Points on a hilly landscape, in no order, each with its height.
From any point a ball rolls to the lowest of the 2 points nearest to it. It stops when none of these is lower. Distance is the straight distance between rows; heights are no part of it.
Fop: [-22  46   2   7 -24  -9 -19 -13  11  11  11 -35 -12   6  18 -14  19   9
  25  24 -14   6 -29  40]  (h 4.65)
koma: [-10   1   4 -14  37  -4 -13  -2   7  40   5 -16 -10  15  24 -24  14 -24
  12 -21 -13  -5 -28 -16]  (h 5.47)
geg: [ -8 -19  21  10 -31   1  18  -1   8 -32  -6  19 -21  20  10  -8 -23   6
 -34  25  17  16  29   0]  (h 3.88)
puval: [-17 -29 -25  22  23  16 -17 -24   5   4  18   5 -29 -18 -40 -29 -14   0
  22 -19   5   0 -18 -18]  (h 5.10)
fut: [ -3  -6  -6  -3  20  -4  -7  -3  13  39  -9 -13 -13  -2  -4 -28  17 -27
   8 -26 -11  -1 -14   2]  (h 5.61)
kem: [ -5  10  17 -11  42 -33  21 -10 -14  12  11   9   0  24  45 -12   4  12
   7  11 -14  -1 -18 -13]  (h 2.83)
mez: [ 11  19   6  -6  15 -11  -2  18  14  24 -16  -6   4   6  18  -4  14 -17
  10 -10 -15  -7 -10   1]  (h 4.23)
Lome: [ -5 -32 -30  -5  12  19 -12 -38  -4  -7   1  -3 -26  -3 -13   2 -37   4
 -25  -5  -1  -3  -6   7]  (h 5.95)
kazin: [-12   4  21 -23  11  -2 -13  11  13 -10  -9  -9 -24  18  -8 -20  -8  -1
  -3 -10 -24  -1  -5   2]  (h 5.38)
sekiv: [ 17   0 -10  -2  22   8 -16  23  22  12  -9 -13  17  -3  -4  -1   8 -22
  15 -21  -3 -11 -10 -35]  (h 4.87)
Rupa: [  7   6   6 -22  -4   9  -8  -5 -12  18  12  14   1  12  -4  13  -7   5
 -16  -4  11 -19 -14 -17]  (h 1.54)
rek: [  3   3   3  12 -25 -14   3  22  -5  -7 -23  27  33  -8  12 -12   4  -9
 -26   4  20  -3  20  -5]  (h 2.87)
vov: [-10 -16 -19  12  30  26 -39 -16   6  11  22  -8 -27 -18 -28 -43  -6 -17
  24 -21   0   9 -29  -9]  (h 5.03)
sulu: [  7  -7  23   5 -24  -2  13   8  23 -33 -12  -1 -16  11  -5  -3 -13   4
 -28  10   1  18  25  -2]  (h 3.49)
zabu: [-18   8 -14  21  -4  30 -25 -10  21 -17  -1 -27 -41 -11 -32 -13 -11  30
  38  -9  10  12 -26 -10]  (h 6.00)
senin: [-15   8  27  -8  18   6   8   7 -17  -1   7  33   2  -7  21 -22 -30  -2
   2  14   0 -10   1  14]  (h 2.50)
voz: [ 24 -20  -2 -22 -11  -7 -24  26  18 -12 -19  17  30 -13  14  19 -22   0
 -18  21  26 -20  35 -20]  (h 6.36)
Lif: [ 30   0  -4   3   5  -3  -3   9   8   7   6 -10  33  -9 -10  17  -5   0
  -8 -17  15 -13   8 -34]  (h 3.55)
Gek: [-14  15 -40  15  25   8 -21 -14   0  14   9 -40 -22  11   8 -14  43   6
  52 -10 -19  25 -45   4]  (h 5.66)
Mapo: [-24 -23 -18   7  -1  24 -14  -5  14  -1 -13 -41 -43  -6 -37  -1  22  14
  43 -16 -12  16 -16  15]  (h 6.62)
Bif: [  0  13   7  15   2 -22   7 -29 -13  24  17   6  23   0  12   1  -5   1
 -14   3   4   0 -11  -6]  (h 4.04)
Siko: [ 13 -35  -7  13 -26   3  13  19  12 -31 -21   9  -2  11  21   3 -12  -4
 -44  16  51   5  42 -18]  (h 5.93)
tolaf: [ 15   7  -4  28  -9  17   3   9  17   5 -11 -22   3 -24 -25  12  33   6
  40 -20  -7  11 -10  -7]  (h 4.25)
tute: [ -5 -40  -5  16  -6  -1  31   4  -4 -30  -5   8  -8  10  17  -5 -32  -5
 -46  13  30   6  43  10]  (h 5.52)
Dif: [  3 -23   6 -17  30  13 -32 -18   8  11  -2 -14 -19  -7  -6 -21 -12  -3
  -1 -24   0  -5 -21  -4]  (h 4.48)
nanad: [ 14  -7  14 -21 -37 -11  12  32  -4  -7   3  31  -3  16   0  14   0  16
 -25  11  34 -17  39 -23]  (h 4.54)
kilu: [  5  -8   6  -2  19 -10  12   0 -10  -3  17  17  33 -12  12   5 -18 -22
 -13   1  -2 -21   9  10]  (h 3.47)
Bav: [ -5  20  22  18 -36  -5   7  16  -2  -1 -18  -1   9  -3   6 -14  13   1
 -16  -6  15  14  11  12]  (h 3.64)
Res: [-13  26  10 -16  25 -29  19   0 -11  13  -3 -12  -9  30  30  -8  22  13
  14   1 -19  10 -20 -12]  (h 3.17)
bez: [-11 -31 -11  -2  -1  -8  18 -13  -8 -27  12   9   2  -2  -7   7 -35 -10
 -40   9   0  -2  27  18]  (h 5.18)
rab: [ 16  35  14   0 -34  -4  16  23 -21   8   5  34  12  19  28  12  34   9
   2  19  10   8  -5  -8]  (h 6.33)
Zata: [-17  47   1   4  -9 -18  -7 -18   9   8  12  -9  -8  17  25 -12  17   8
  12  25 -23   9 -38   8]  (h 4.41)
lopo: [  2 -15  -2 -10  28  16 -17 -17   0 -10  24  -5  -3  -3 -10  -1 -24 -16
 -19  -6 -11 -10  -8  -2]  (h 4.24)
dila: [ -4   6 -10  -6 -44  17  -3  -1   5 -15  -3 -36 -34  11 -25  32   8  30
   3  10   4  18   5  17]  (h 5.43)
baf: [-13  19  32  -9  -7 -10   8   2 -19 -20  24  38  15   4   8  -6 -11   7
  -2  23  -7   0   8  -6]  (h 3.83)
Dez: [  9  22   4   2   7   6  -4   6  10  25  -8 -23 -11   7  15   6  35 -17
  24  -7 -14   3 -29  16]  (h 4.52)
zimel: [-17  14  25   6  -6  -9  21   0 -30  -5   1  50  13  -1  14 -32  -3   9
  10  24 -13   9  10  -7]  (h 3.61)
sisup: [ -3  30 -23   7  -1  10   1  -7  -6   3  -9 -27 -11   7 -32  15  18  22
  20 -18 -21  15 -20 -13]  (h 5.37)
vutof: [ 25  -6  -8   9 -37  12   6  26   6  -1  -9  13   5   1  -3  14  -3   5
 -32  -6  34  -6  20 -23]  (h 6.37)
rokip: [  0  -7  10  -7  -4 -22   8 -25 -27   3  20  14  31  -5  -2  15  -8   7
 -25   0  17 -10   6   1]  (h 3.85)
gupif: [  9   4  -2   6 -33  -1   9  23   7  17 -25 -14   1  -3  -7  17  22   2
   3  -9  10   3  14  10]  (h 4.95)
bulu: [ 14 -14  -7   8 -26  23   3 -14  30 -14  -9 -15 -43  17 -25  17  -8  16
 -10   5  -2  17  -3 -15]  (h 4.55)
nuse: [ -2   6 -32   5  -8  34   0   5  -4   0 -13 -30 -24   1 -33  25  18   8
  27  -6 -11  16 -20  25]  (h 5.12)
femo: [  5  -5   2  -7  41 -24  10   8  10  29   6 -12   1  16  43  -8  21 -20
   9  -8 -10  -5 -22 -22]  (h 5.33)
zis: [ 10  -8 -24  10 -27  34  10  12  -1 -12 -11 -33 -29  -3 -38  37  17  28
  14  -4   1  22   5  23]  (h 5.27)
pufe: [-36  14   3 -21  -3   5 -20  -3  23  -6  -6 -25 -39  14 -13 -12 -17  11
   1  -2  -9   2 -13   8]  (h 5.16)
fivi: [ 19  -3  -4  14  32   2 -21 -22  12   6   7 -11   4 -16 -14 -33  -1 -15
   0 -10 -14   5 -14   3]  (h 3.74)
Noto: [-18  25  27   1  -8  -6  -9  -6  -1   6   7  19 -11  -2  13 -28 -17  -4
  -8  19  -3  -5  -8  22]  (h 2.94)
zigi: [  2 -11 -19  -2  33  -9   3   0  -5  -3  16  -5  28  -7 -15  -5  -7 -35
 -15 -13 -22 -10   0 -14]  (h 4.90)
Gares: [ -7   7   2   7  19 -24  -8 -40 -15   4  30  16  13 -13  13 -29 -11 -16
 -14  19  -9  -4  -7  37]  (h 3.56)
Git: [ 19   4  -3 -18  -1  21 -14  -2   3   4  18  -7  -9  10 -26  17  -2  18
  -5 -13  13  -6 -11 -36]  (h 2.25)
gem: [ 13  14   9 -14 -41  17   3  20   5  -9  -3 -16 -23  12 -15  31  22  27
  -8   8   8  16  11  14]  (h 5.64)
kod: [-38   9 -24  -4 -30   7 -27  -9   8  -3 -16 -42 -38   1 -12   1   3  17
  21  13 -17   2  -9  36]  (h 5.08)
kuden: [  8   8  33 -15 -28  -6   8  26 -16  -8  13  42  20   6   9   5   5  14
  -9  16  23 -11  24 -21]  (h 4.11)
marig: [  5 -32  -5 -25  10   8   1 -22  -7  -1  -3   2 -10  13  -9  13 -23   3
 -23  -6   4 -13   4 -22]  (h 5.71)
Musiz: [ -2 -13 -18   1  12  -5  14  -5  -9  -8   5   7   9  -1 -18   0 -24 -23
 -30  -6 -14  -3  13   0]  (h 5.02)
tova: [ -3  15  -3 -14   4  12  -9  10   6   8   4 -15 -16  20 -17   7  13 -10
  10 -17 -16   4 -21 -14]  (h 4.58)
meki: [  3 -33  13 -24 -28 -16  16  32   1 -25 -11  35   5   7  13  11 -10  12
 -16  19  34 -10  55 -27]  (h 4.98)
Kot: [ 32 -23 -18  12 -45   7   5  29  16 -23 -24   3  -2   9   6   8   9   5
 -30   4  50   7  35 -23]  (h 6.17)
Gamar: [  2 -33  11 -10 -12 -20   1 -23 -29 -19   7  21  31 -18  -2  19  -5  -6
 -26   2  12 -15  25  14]  (h 3.60)
bebe: [-11  18 -12  13  -9  36 -25  -7  11 -10   8 -32 -31  -7 -31   6  16  28
  54  -6   3  13 -33   9]  (h 6.08)
Zefi: [  5  14  10  -7  59 -24  -5 -18  -2  -4  25   0  11  -1  23 -30  -6 -13
  -7   4 -17  -2 -11  17]  (h 3.89)
bobiv: [  4   3  17 -26  10 -20  -1  -5  -9   2 -18  19   5  13   4  -6  -1  16
  -3  -3 -14  -1   0 -10]  (h 3.01)
riveg: [  7  18   1 -15 -34  20   5  22 -12  -2  16 -26  -4   8 -20  46  37  19
   8  17   4   9   6  29]  (h 5.85)
fipo: [-10  30 -13  10  24  13  -8  -6   7  11  19 -33  -9   7  -6  -7  -3  12
  17 -25   2   8 -30 -20]  (h 4.80)
pape: [-20  30  17   3  -2 -16  12  -1 -12   9   2  38   5  13  26 -21   4  -2
   7  30 -19   4 -14   3]  (h 3.34)
libo: [ -4  23  15   3  35 -22  -1  -9   0  21  17   3  -1   3  30 -37  -7 -14
   2  10 -14   3 -18  12]  (h 3.58)
Tafo: [  6 -12 -10  11  11   3   1   4  16  37 -22 -23  -4 -17  -9  -8  18  -5
  18 -33  -3  -3  -7 -10]  (h 5.74)
vomag: [-14   2  26   3  -2   2  17   2 -42  -5  27  58  33 -16  28  -1   1   2
  12  29  10  -8  15  -7]  (h 3.63)
debor: [-25  25 -13  14  -5 -14  -3 -24  -1  19   6 -11  -3   6  -6 -12 -18   5
 -18  -8  -1   3 -13   5]  (h 5.76)
Zili: [  9  21  -3 -20  -9  -5   8   6 -11  13  -6 -11  -2  23 -11  20  29   2
  14  -9 -17   6 -17 -12]  (h 4.33)
relu: [ -3   6  24  -3 -12 -20  16   3 -30   1  26  43  37   0  23   3   5  10
  -4  24  26 -14  21 -15]  (h 3.81)
kes: [-17  10 -28  17   7  19 -28 -30  15  -4  10 -22 -25 -12 -26 -23 -24  19
  14 -14   6   9 -19  -5]  (h 5.92)
tumok: [  1 -11  12 -15  29 -23  -5 -26 -27   7   7  30  21  -5  29 -17  -3  -6
   1  15 -14  -8  -7  13]  (h 2.88)
nima: [ 18 -43  -9 -22  -3  -3   8  -1   6  -1 -16   7  -7   8  -9  24 -21   2
 -23  -6  15 -14  24 -22]  (h 5.53)
daku: [ 33  -5  -7  20 -28   9  -5   9  20   5 -24  -8  11 -17 -25  19  25   9
  24 -18   7   8   8 -19]  (h 4.45)
kadok: [  2 -42   1   0   1 -20  -1  -5  10  -3 -15  12  23 -23  10 -13 -24 -23
 -28   2   6 -10  30  13]  (h 3.73)
riza: [ -2 -27  -4   1   4 -19   3   7 -11 -21  -9  40  34 -22  14 -11 -18 -23
 -18  15  -4 -12  36  12]  (h 3.46)
Ritu: [  2  26  20  -3 -25   9   8  21  -7  -5  -2  20  -3  14   4   5 -12  17
 -24   8  13   0   8   1]  (h 3.33)
mes: [-14  28  -8  12 -31   4   3   6   2   5 -25 -19 -15   3  -4  -2   9   5
  -2   0  -9  17  -5  48]  (h 5.42)
sozil: [-20  -5 -25 -12  -3  14 -10 -12  18  -8  -7 -20 -49  23 -21  -1 -24   5
  -2  -2 -12   4  -9 -12]  (h 4.97)
Siti: [ 12 -40   1   9 -21   8  16 -10  25  -7   7 -13 -20  -2 -22  16 -18  10
 -14  -5  25   6  25 -40]  (h 3.12)
Rireb: [  5  -6  -8   9  42  32 -20 -15  -2   3  29 -15   3  -5  -5 -10 -10 -19
  11 -24   4  -6 -31 -22]  (h 4.57)
pimor: [ 15  -1  -5 -11 -20  -9   4  38  27  -1 -34  -4   4   0 -13  11  14 -20
   4  -5 -17  -3  17  -8]  (h 4.43)
kas: [ -4 -19  -9   2  16  24 -18  11   2   1  -8 -51 -15   0 -21   3  48 -14
  47 -20 -24  20 -21  25]  (h 6.47)
zuz: [  5 -10  -5  -4  -1  33   0  11  17  -9 -19 -39 -34  -4 -29  17  12  31
  31 -23   7  12  -5  -5]  (h 5.17)
zimin: [ 19 -17  -4  20 -12  22   0  -3  25  -1  -4  -7  -8 -12 -26   1  -8  -2
  -1 -15   5   0  -2 -25]  (h 3.54)
Zar: [-11  29  15   1   3 -24  19   5   3  20   7  -2 -16  13  32 -12  32 -12
  24  26 -32  14 -22  24]  (h 5.14)
zavu: [ -2   5  17   1  -5  -2  -7 -13  -5  -9   9  18   0  -1   0 -13 -27  -8
 -28   9   0  -4  -2  16]  (h 3.25)
Labe: [ 13  -8 -10   6  24  35 -14 -15   8  -7  15  -8  -9  -7 -23  -1 -21  -2
   0 -19   0  -8 -24 -21]  (h 4.42)
sadek: [-17  14   9 -18  -6  -5 -12 -18   1  12  17  -5  -6  12  -5   9 -26  23
 -16   5  10 -14 -14  -6]  (h 2.17)
sevi: [-28  32  24   1  22 -17   1 -12  -2   2  27  10   1   5  25 -30 -23   1
  -1  20 -12  -9  -9  21]  (h 3.26)
bebu: [  5  45   9 -19  -1   1  12  10 -10   8  13  11  -7  23  18  15  -1  16
   3  18   7  -7 -14  -4]  (h 4.35)
bup: [ 21 -49 -10  24  -7  14   4 -13  24  -8  -8  -4  -3 -14 -19  10 -25  -3
 -15  -7  14  -7  15 -23]  (h 3.35)
Dufoz: [ -2  15 -16  11  49  -3  -3 -17   4  15  26 -26   1  18  16  -9   7   0
  13 -18  -7  13 -39 -29]  (h 4.99)
gimug: [-15  14 -29  21  13   7 -12 -27   1  10  15 -13  -4  -9 -21 -24 -22   5
  -7 -11  -5   1 -12   3]  (h 5.84)
malab: [ -4  27 -32  14   6  10 -10 -15  -4  13  -3 -28 -17   3 -17   2  30  20
  41 -16 -19  22 -38  -1]  (h 5.50)
kapi: [-26  35  24   0 -35 -18  11  -1 -26   6  11  28   5  15  12  -5   4  29
 -11  16  24  -1  -3  -5]  (h 4.56)
Vose: [ 14 -49   6   0  12  -6  -3 -14  24  -1 -14  -3  -9 -22  -2 -11 -28 -13
 -22  -5   6 -13  25  11]  (h 4.02)
saror: [ 12   3  -2  23  18   6 -21 -11  19   2   9 -15  -9 -11 -31 -31  12  -7
  21 -17 -20  16 -16  -9]  (h 3.91)
dem: [  1 -16 -13   3  22 -12  10 -12  -9 -14  20   6  40 -30  13  15  -5 -26
 -20  -6   7 -19  26  25]  (h 3.66)
nemu: [  7 -42   9   1  12   6 -16 -21  22   5  -6 -14 -24 -16 -13 -26 -23  -8
 -12 -14   0  -4  -2   4]  (h 4.27)
fikoz: [ 26 -23 -12  15  -6   1  -2   4  12 -11  13  -5  37 -21 -16  20 -12  -7
 -15  -9  26 -11  25 -23]  (h 3.36)
sese: [  2 -30 -19  23  -5   3  -3 -35  -8   5   9  12  12 -19 -20  -1 -15 -12
 -27 -14  12  -1   4   4]  (h 5.26)
kura: [-24 -15 -14   2  18  15 -23   2  11  12   8 -20 -33   3 -27 -30   5 -12
  23 -29  -7  16 -31 -20]  (h 4.91)
Retin: [ -4  -2   6   2  22 -12   3 -29 -15  -8  43   4  12 -31  12 -10  -7 -27
 -14   9  -3  -9   9  50]  (h 3.84)
fud: [  6  14   8 -11 -30  -2  18  41  -6  14 -37   9   6   5  13  15  21   7
   4   0   7   0  17  14]  (h 5.13)
Dorin: [ 18   1 -10  14  35  20  -9   6  12  15  15 -19   8   2   1  -5  13 -12
  27 -27   3   1 -29 -39]  (h 4.71)
mil: [-18 -11  12  -9 -10   2 -12 -28  16   1  18 -15 -14   0 -20   3 -29  18
 -16  -4  10  -5  -1  -9]  (h 2.54)
Ved: [  8   4  -4  32  15  19 -10   3  16  -4   0 -11 -14 -13 -32  -8  26  -6
  43 -23 -10  17 -25 -18]  (h 4.08)
fefu: [  3 -13 -10  30  -7  27  -4   1  21 -11  -7  -4 -34 -18 -42  -1  12   5
  35 -19  -3  16 -21 -12]  (h 4.22)
pifo: [ 16  14   3  -8   0 -25  13  18  10  29 -21   5  18   5  30  16  27  -7
  22   1  -9  -7  -4 -10]  (h 4.50)
Dula: [ -6   9 -27   8 -18  18 -10  -9   2  -7 -13 -23 -31   0 -35   7   7  26
  20  -9 -17  22 -17   1]  (h 5.25)
devut: [  2   4   7  -7 -22 -18  11   4 -28   6   8  21  25   8   3   7  -2  15
 -33  -1  32  -3  15 -14]  (h 4.10)
pozes: [-21  46 -10  14 -14  -8  10  -6  -2  23  -7 -12  -9  11   6  -3  -3   7
  -5  -2  -8   6 -13  24]  (h 5.63)
nele: [ -8 -22  12   6 -28  10   6  -9  14   3   7  -8 -17   3 -16  12 -22   8
 -24  -1  19  -3  12 -20]  (h 2.85)
ligeb: [ 17 -31 -17 -19   5  -1  -3  10   9  -4  -3  16  22 -10   1  27 -18 -30
 -19   1   2 -28  25 -13]  (h 3.90)
kida: [  0  -4  10 -28  -6 -12  11  15 -11  -2 -28  20  -3  15   0   0 -10  31
 -11  -5   5  -5  16  -5]  (h 3.62)
ketuz: [  0 -11  -9  -5  12 -23  16   2 -30 -26  12  36  48 -32  39  23  12 -21
  15  21  -1 -16  30  30]  (h 2.99)
delu: [ -3  34  14  12  -5 -23  -3 -29   2  15  18  -4   4   7  23  -5   0   8
  -3  14  -6   4 -27   1]  (h 4.20)
bizo: [  6  39   9  -2 -28   5  18  21 -18  10  12 -17  -3  16   7  36  35   9
   8  21   1  10 -10  33]  (h 6.01)
zurum: [-15  27   4 -13  10 -18   2  -6  -8  12 -12 -29 -12  16   0  -9  21  18
  14 -11 -22  10 -23   7]  (h 3.53)
sab: [  0   3  21 -17  29 -30  -1 -26 -18   8   7   8  12  13  22 -11  10   9
  -1   8 -13  -5 -13  -7]  (h 2.49)
val: [-31  19 -17  -9  -5  19 -35  -7   5   2   2 -51 -25  -1  -8  -6  23   9
  38  10 -17  -1 -26  36]  (h 4.92)
Nub: [  4  33   5   0 -33  -5  29  19 -26  13  -2  14  10  19  25  30  48   6
   9  23  -1  14  -4  20]  (h 6.18)
tisa: [-22  34  14   5 -14 -14   3  -1  -4  14  -2 -18 -11  10  14   3  32   1
  18  22 -20  10 -14  43]  (h 4.89)
vamaz: [ 14   7  -7  24 -27  -5  11   7   6  24 -15  -1  18  -4 -10   5  11   0
  -8 -16  17   1   7 -13]  (h 5.15)
beg: [  4 -38   3 -26  -1 -13  19  18  -5 -17  -6  22  10  -1   4  21 -25   5
 -24   7  23 -20  40 -13]  (h 5.29)
bupog: [  6   8  13  -9  -5 -21  10  32  -1  18 -35  20  25   0  27   0  18   3
  12   7   4 -11  21  -3]  (h 4.78)
Rane: [-25 -23  12  -8   6   5  13  -5 -40 -12  15  50  17 -33  24  -2  -9 -20
   0  18   2 -15  21  41]  (h 3.22)
luguk: [ -9 -33 -20  24  13   7  -3 -15   6  10  12   1 -11 -18 -38 -12 -15 -15
   1 -22   0  -3   0 -13]  (h 5.19)
Miv: [-24 -20  14   4   8  11  22   8 -44 -13  20  47  34 -33  29  -1  -9  -3
  13  22   7 -13  32  10]  (h 3.45)
Lir: [ 18   3 -11  -4   5  22  -3   3   9  -3 -22 -21 -25   0 -22   8  -4  22
   3 -27   7   8 -10 -14]  (h 4.96)
gigu: [ 15  -2  11 -22  12  -3   2  31  13 -12 -30  15  10   1  15  -9 -22   3
  -5   3   0 -12  27  -6]  (h 6.02)
vil: [ 17 -14  -3   8 -21 -14  -2  19   2 -26 -19  20  23   1   4   2 -11 -10
 -33  11  16  -1  39 -14]  (h 2.46)
namu: [ 13 -49 -27 -13  19  11 -12 -30  -8 -15  -2   1  -3 -11  -9  21 -29  -7
 -19 -10   2  -7   9  -1]  (h 5.86)
Gulol: [  0  -7  21 -22  37  -2 -11   7   6  -7 -11   3  -7  -2   7 -27 -20 -14
  -6 -11 -14  -9  -3   8]  (h 5.60)
ser: [-13   5  14   9 -16  -2  14  18 -19 -24   1  35  10  11  12 -11 -23   4
 -35  11  19  -3  18   4]  (h 3.16)
melo: [ -5  -8  -7  -3  15   0 -15 -36 -14 -11  30   1  11 -17  -4   8 -19 -16
 -15   2  -5 -11  -4  23]  (h 4.06)
zogod: [  3 -11  12  -6  10 -18  -9 -34 -21 -10  10  34  25 -16  17 -16  -9 -14
 -16  16  -8  -8   2  33]  (h 3.23)
Risu: [-12  -9   2  -2  23 -19  20  -1 -34  -4  26  34  38 -19  30  15  -1 -23
   1  14 -10 -21  18  17]  (h 3.24)
numo: [  2  22  22  23 -25  -7  10  33  -3  -1 -18  18  25   1  28 -22  16  -8
  -1   5  18   7  16   9]  (h 3.28)
Gidig: [ -7  12 -12   5   1  33 -23  -6  -8 -10  11 -40 -12  -5 -24  25  42  24
  61  -3  -6  17 -37   9]  (h 6.15)
sakan: [-24  -1   9 -15  22   5  10 -12 -35 -15  26  33   5 -16  18  -2 -25   0
   4  16  -4 -21   6  35]  (h 2.90)
Vafa: [ 23 -17  -3 -13  32  -2 -23   7  18   4 -15  -4  12 -10   3 -15   0 -28
   3 -12 -13 -16   3 -14]  (h 5.04)
beku: [ 21  -8   4  12 -18  -8   9  26  31 -27 -29  -2   3  -2  -5  -6 -10  -3
 -22   3   2   6  35  -6]  (h 3.02)
Rar: [ 30   2   9 -21   7 -10 -13  34  14  -4 -22  15  36  -3  21  16 -15   3
  -4   9  10 -20  24 -23]  (h 6.20)
Ramik: [  4 -24   0 -10  -6 -24   8  -4 -30 -30   7  30  48 -21  16  29   6 -11
 -12  10  14 -15  32  19]  (h 3.31)
Baki: [ 15  32  -8  18  12   5   4 -10   8  10  17 -21   7   3  -6   6   7   7
   7 -12  -6  10 -28 -22]  (h 4.63)
Zok: [  3 -23 -15  22 -23  36   2  -6  25 -14  -9 -12 -49  -1 -33  10   4  19
  26  -1   0  18 -12  -4]  (h 4.36)
pebok: [-25  23 -23  -2 -31   7  -5  -5  -7   1 -16 -35 -20   5  -6   5  14  18
  12  16 -18  12 -13  54]  (h 5.24)
megik: [ -3  -4  -9  -1 -19  25   4  15  12   6 -25 -23 -25   3 -22  11  12  -3
  13 -13 -11  11  -5  16]  (h 4.94)
nufe: [  7  -6   4 -12  18   5  -8  -9   3   8 -24 -12  -6   2 -12 -11  -5  12
  -2 -24  -5   3 -12  -7]  (h 4.70)
donan: [  9  -1  -3  -5  10  11   3  14  -2  -1  -7 -45   4   1 -12  25  48 -14
  31  -5 -26  16 -14  17]  (h 6.39)
kubul: [-20  11  15   2 -38 -14  -6 -14 -25   1   6  23  11  16   3   3  -3  12
 -32   9  26  -2  -1  -6]  (h 4.34)
sebak: [  7 -20  12   8 -16   1   4  -6   1  -3  13   2  15 -12  -9  19 -19  -2
 -32  -5  30 -10  17 -14]  (h 3.13)
zedi: [  4 -19  14 -24  32 -10  -4  16   8 -14 -17  16  15 -13  16 -12 -24 -27
  -1   8 -11 -20  19   6]  (h 5.80)
zupa: [ -2  11   4  11  13 -26  19  25  -3   0 -21  41  34  -6  43 -23   8   1
  26  25 -11   1  23  -8]  (h 4.14)
mukal: [-10  -6  -2   0  16  14 -15   5  15   2 -14 -44 -25  -3 -20  -7  28   0
  40 -34 -13  16 -18  -3]  (h 6.55)
fub: [ 16 -11 -13   4 -21   8   2  26  17   6 -38 -16   0 -11 -14  16  27 -10
  17  -6 -16   9  11  14]  (h 4.69)
Solev: [ -2 -38   6   9  -9  -5  18  24   0 -44 -13  24  11   5  27   0 -22  -1
 -35  23  46  -2  58  -4]  (h 5.72)
fam: [ -2 -10  -6  12 -36  18  -1 -29  31 -15   5 -10 -44  25  -7  11 -24  16
 -21  23   8  20   7 -15]  (h 4.46)
Lino: [ -7  25   4 -11 -29   9  -2  -1   1   3  -7  -1 -25  16  -7   9 -16  22
 -13   7  13   1  -7   1]  (h 2.76)
fogut: [-16  -7  10  -2 -35  10   6 -13  10 -20  -2   6 -44  27  -1   6 -26  13
 -29  25   9   9  15  -6]  (h 4.21)
rebu: [ 22  24  -6 -10  11  18  -4  12  -5  -6   3 -41  -3  13  -2  25  44   8
  34  -3 -20  15 -26   2]  (h 6.31)
domil: [-22  30  19  -2 -27 -10  10   2 -16  16  -8  28  -3  19  15  -7  25   4
  13  19 -20  13 -12  14]  (h 3.65)
zase: [ -5  -6   1  10  24 -18   9  14 -16 -11 -15  47  44 -19  31 -26  -9  -9
  19  22  -9  -3  37   1]  (h 3.95)
Sosak: [-16  -1 -12   0   8  23 -14   3  16   0   4 -24 -38  14 -32  -5  -6   1
  12 -25  -9   7 -24 -21]  (h 4.77)
zibe: [ -4 -30 -15  12  -5  -2  23  -1  13 -21 -13   6 -14  14  -4  -4 -33 -12
 -42   6   4   5  29   4]  (h 5.34)
Goga: [ 21  24  22 -16  15 -10   7   5  -5  11  14  15  14  17  29  11   0  17
   1   7   8 -13 -11 -17]  (h 4.07)
Nogik: [ -4 -15   6   3  -9 -20   5  21 -20 -21  -6  44  44  -8  21  -9  -6 -10
 -12  15  19 -12  29  -8]  (h 3.19)
zuvar: [ -5 -18   3  -6  24 -27  12   2 -19 -10  -5  39  28 -26  13 -32 -10 -17
  -4  13 -12  -6  31  28]  (h 3.71)
Vit: [  0   9 -11  -6  23  -1   6   5   0  13   8  -4   6  11  -9  -5  -2 -20
  -6 -17 -21  -6 -11 -19]  (h 4.76)
sulev: [ 10   7  11   6  13  -7 -10 -18   7   3   4   3  13  -9  -2 -22 -11 -12
 -13  -2 -12   1  -4   5]  (h 3.52)
Zazup: [  3 -19   1 -10   1 -11   6  18  -7   1   8  23  40 -11  14  24 -19 -23
 -14   7  16 -28  26  -8]  (h 3.67)
Vuzer: [ 22  20  11  -3   5  -7   7  19   5   8   4   2  23   8   7  10   0   8
  -7  -5  10 -13   5 -16]  (h 3.80)
Zitoz: [  0  -3 -11  26 -26   3  -2 -13  -2  14   3   8   9  -8 -18  -5 -10  -9
 -26 -18  16   3  -4  -2]  (h 5.28)
muted: [ 12   8  13  -6  36 -20   7  11  12  24  -5   8  17  -3  26 -26  -3 -20
   7   2 -11 -14  -1   6]  (h 3.92)
pogu: [-22  -3  19   2   3  12  13  14 -31 -15   8  49  10  -3  21 -11 -31   2
 -14  17  13  -8  16  10]  (h 2.86)
tes: [  9  21  -7   1  31  -8   7   6   7  19   6 -21  -6  26  26   6  25 -10
  14  -7 -14   4 -34 -23]  (h 5.20)
mos: [ 27  16  -8  25   0   6   9  -1  13  19   1 -21   8  -4  -5  10  35   0
  28 -10 -11  14 -23 -14]  (h 4.44)
Nin: [  8 -15  -2  -2  39 -20   4 -21  -6   1  27  -7  25 -35  12  -5  -7 -29
 -10  -8  -5 -11  17  36]  (h 3.86)
mumu: [ -2  25  16 -22 -18 -12   6   9 -13  10 -11   9  -7  22   7  17  34   7
  20  10 -24  11 -15  12]  (h 4.01)
Zope: [ 15  11 -20  -1   1  24  -6  -1 -14   9   6 -38  -9   2 -12  40  47  22
  43  -1  -4  15 -28  11]  (h 6.22)
Vez: [ 10 -13 -11 -13  -4 -10  -9  22  18   2 -17   8  20   1  -8  10  -4 -21
  -7   0  -9 -15  19 -31]  (h 4.15)
puzin: [-17  22  -5   1   1  10 -20  -3  13  16   8 -36 -24   9   3   0  22  -3
  28  -2 -16   6 -33  20]  (h 4.75)

Call two points neighbours if one is among the 2 nearest of the other. Go from one point of each pair to the other, from neighbour to neighbour, staying as low as possible. Name the highest point that can't be avoided.
senin and Rupa: Ritu
ketuz and sab: Nin
Noto and vil: bulu

For each start below, name the point where the ball stops.
Goga: Rupa
bulu: Noto
marig: senin
malab: kilu
tisa: ketuz
Lir: vil
Vafa: sab
Nub: kilu
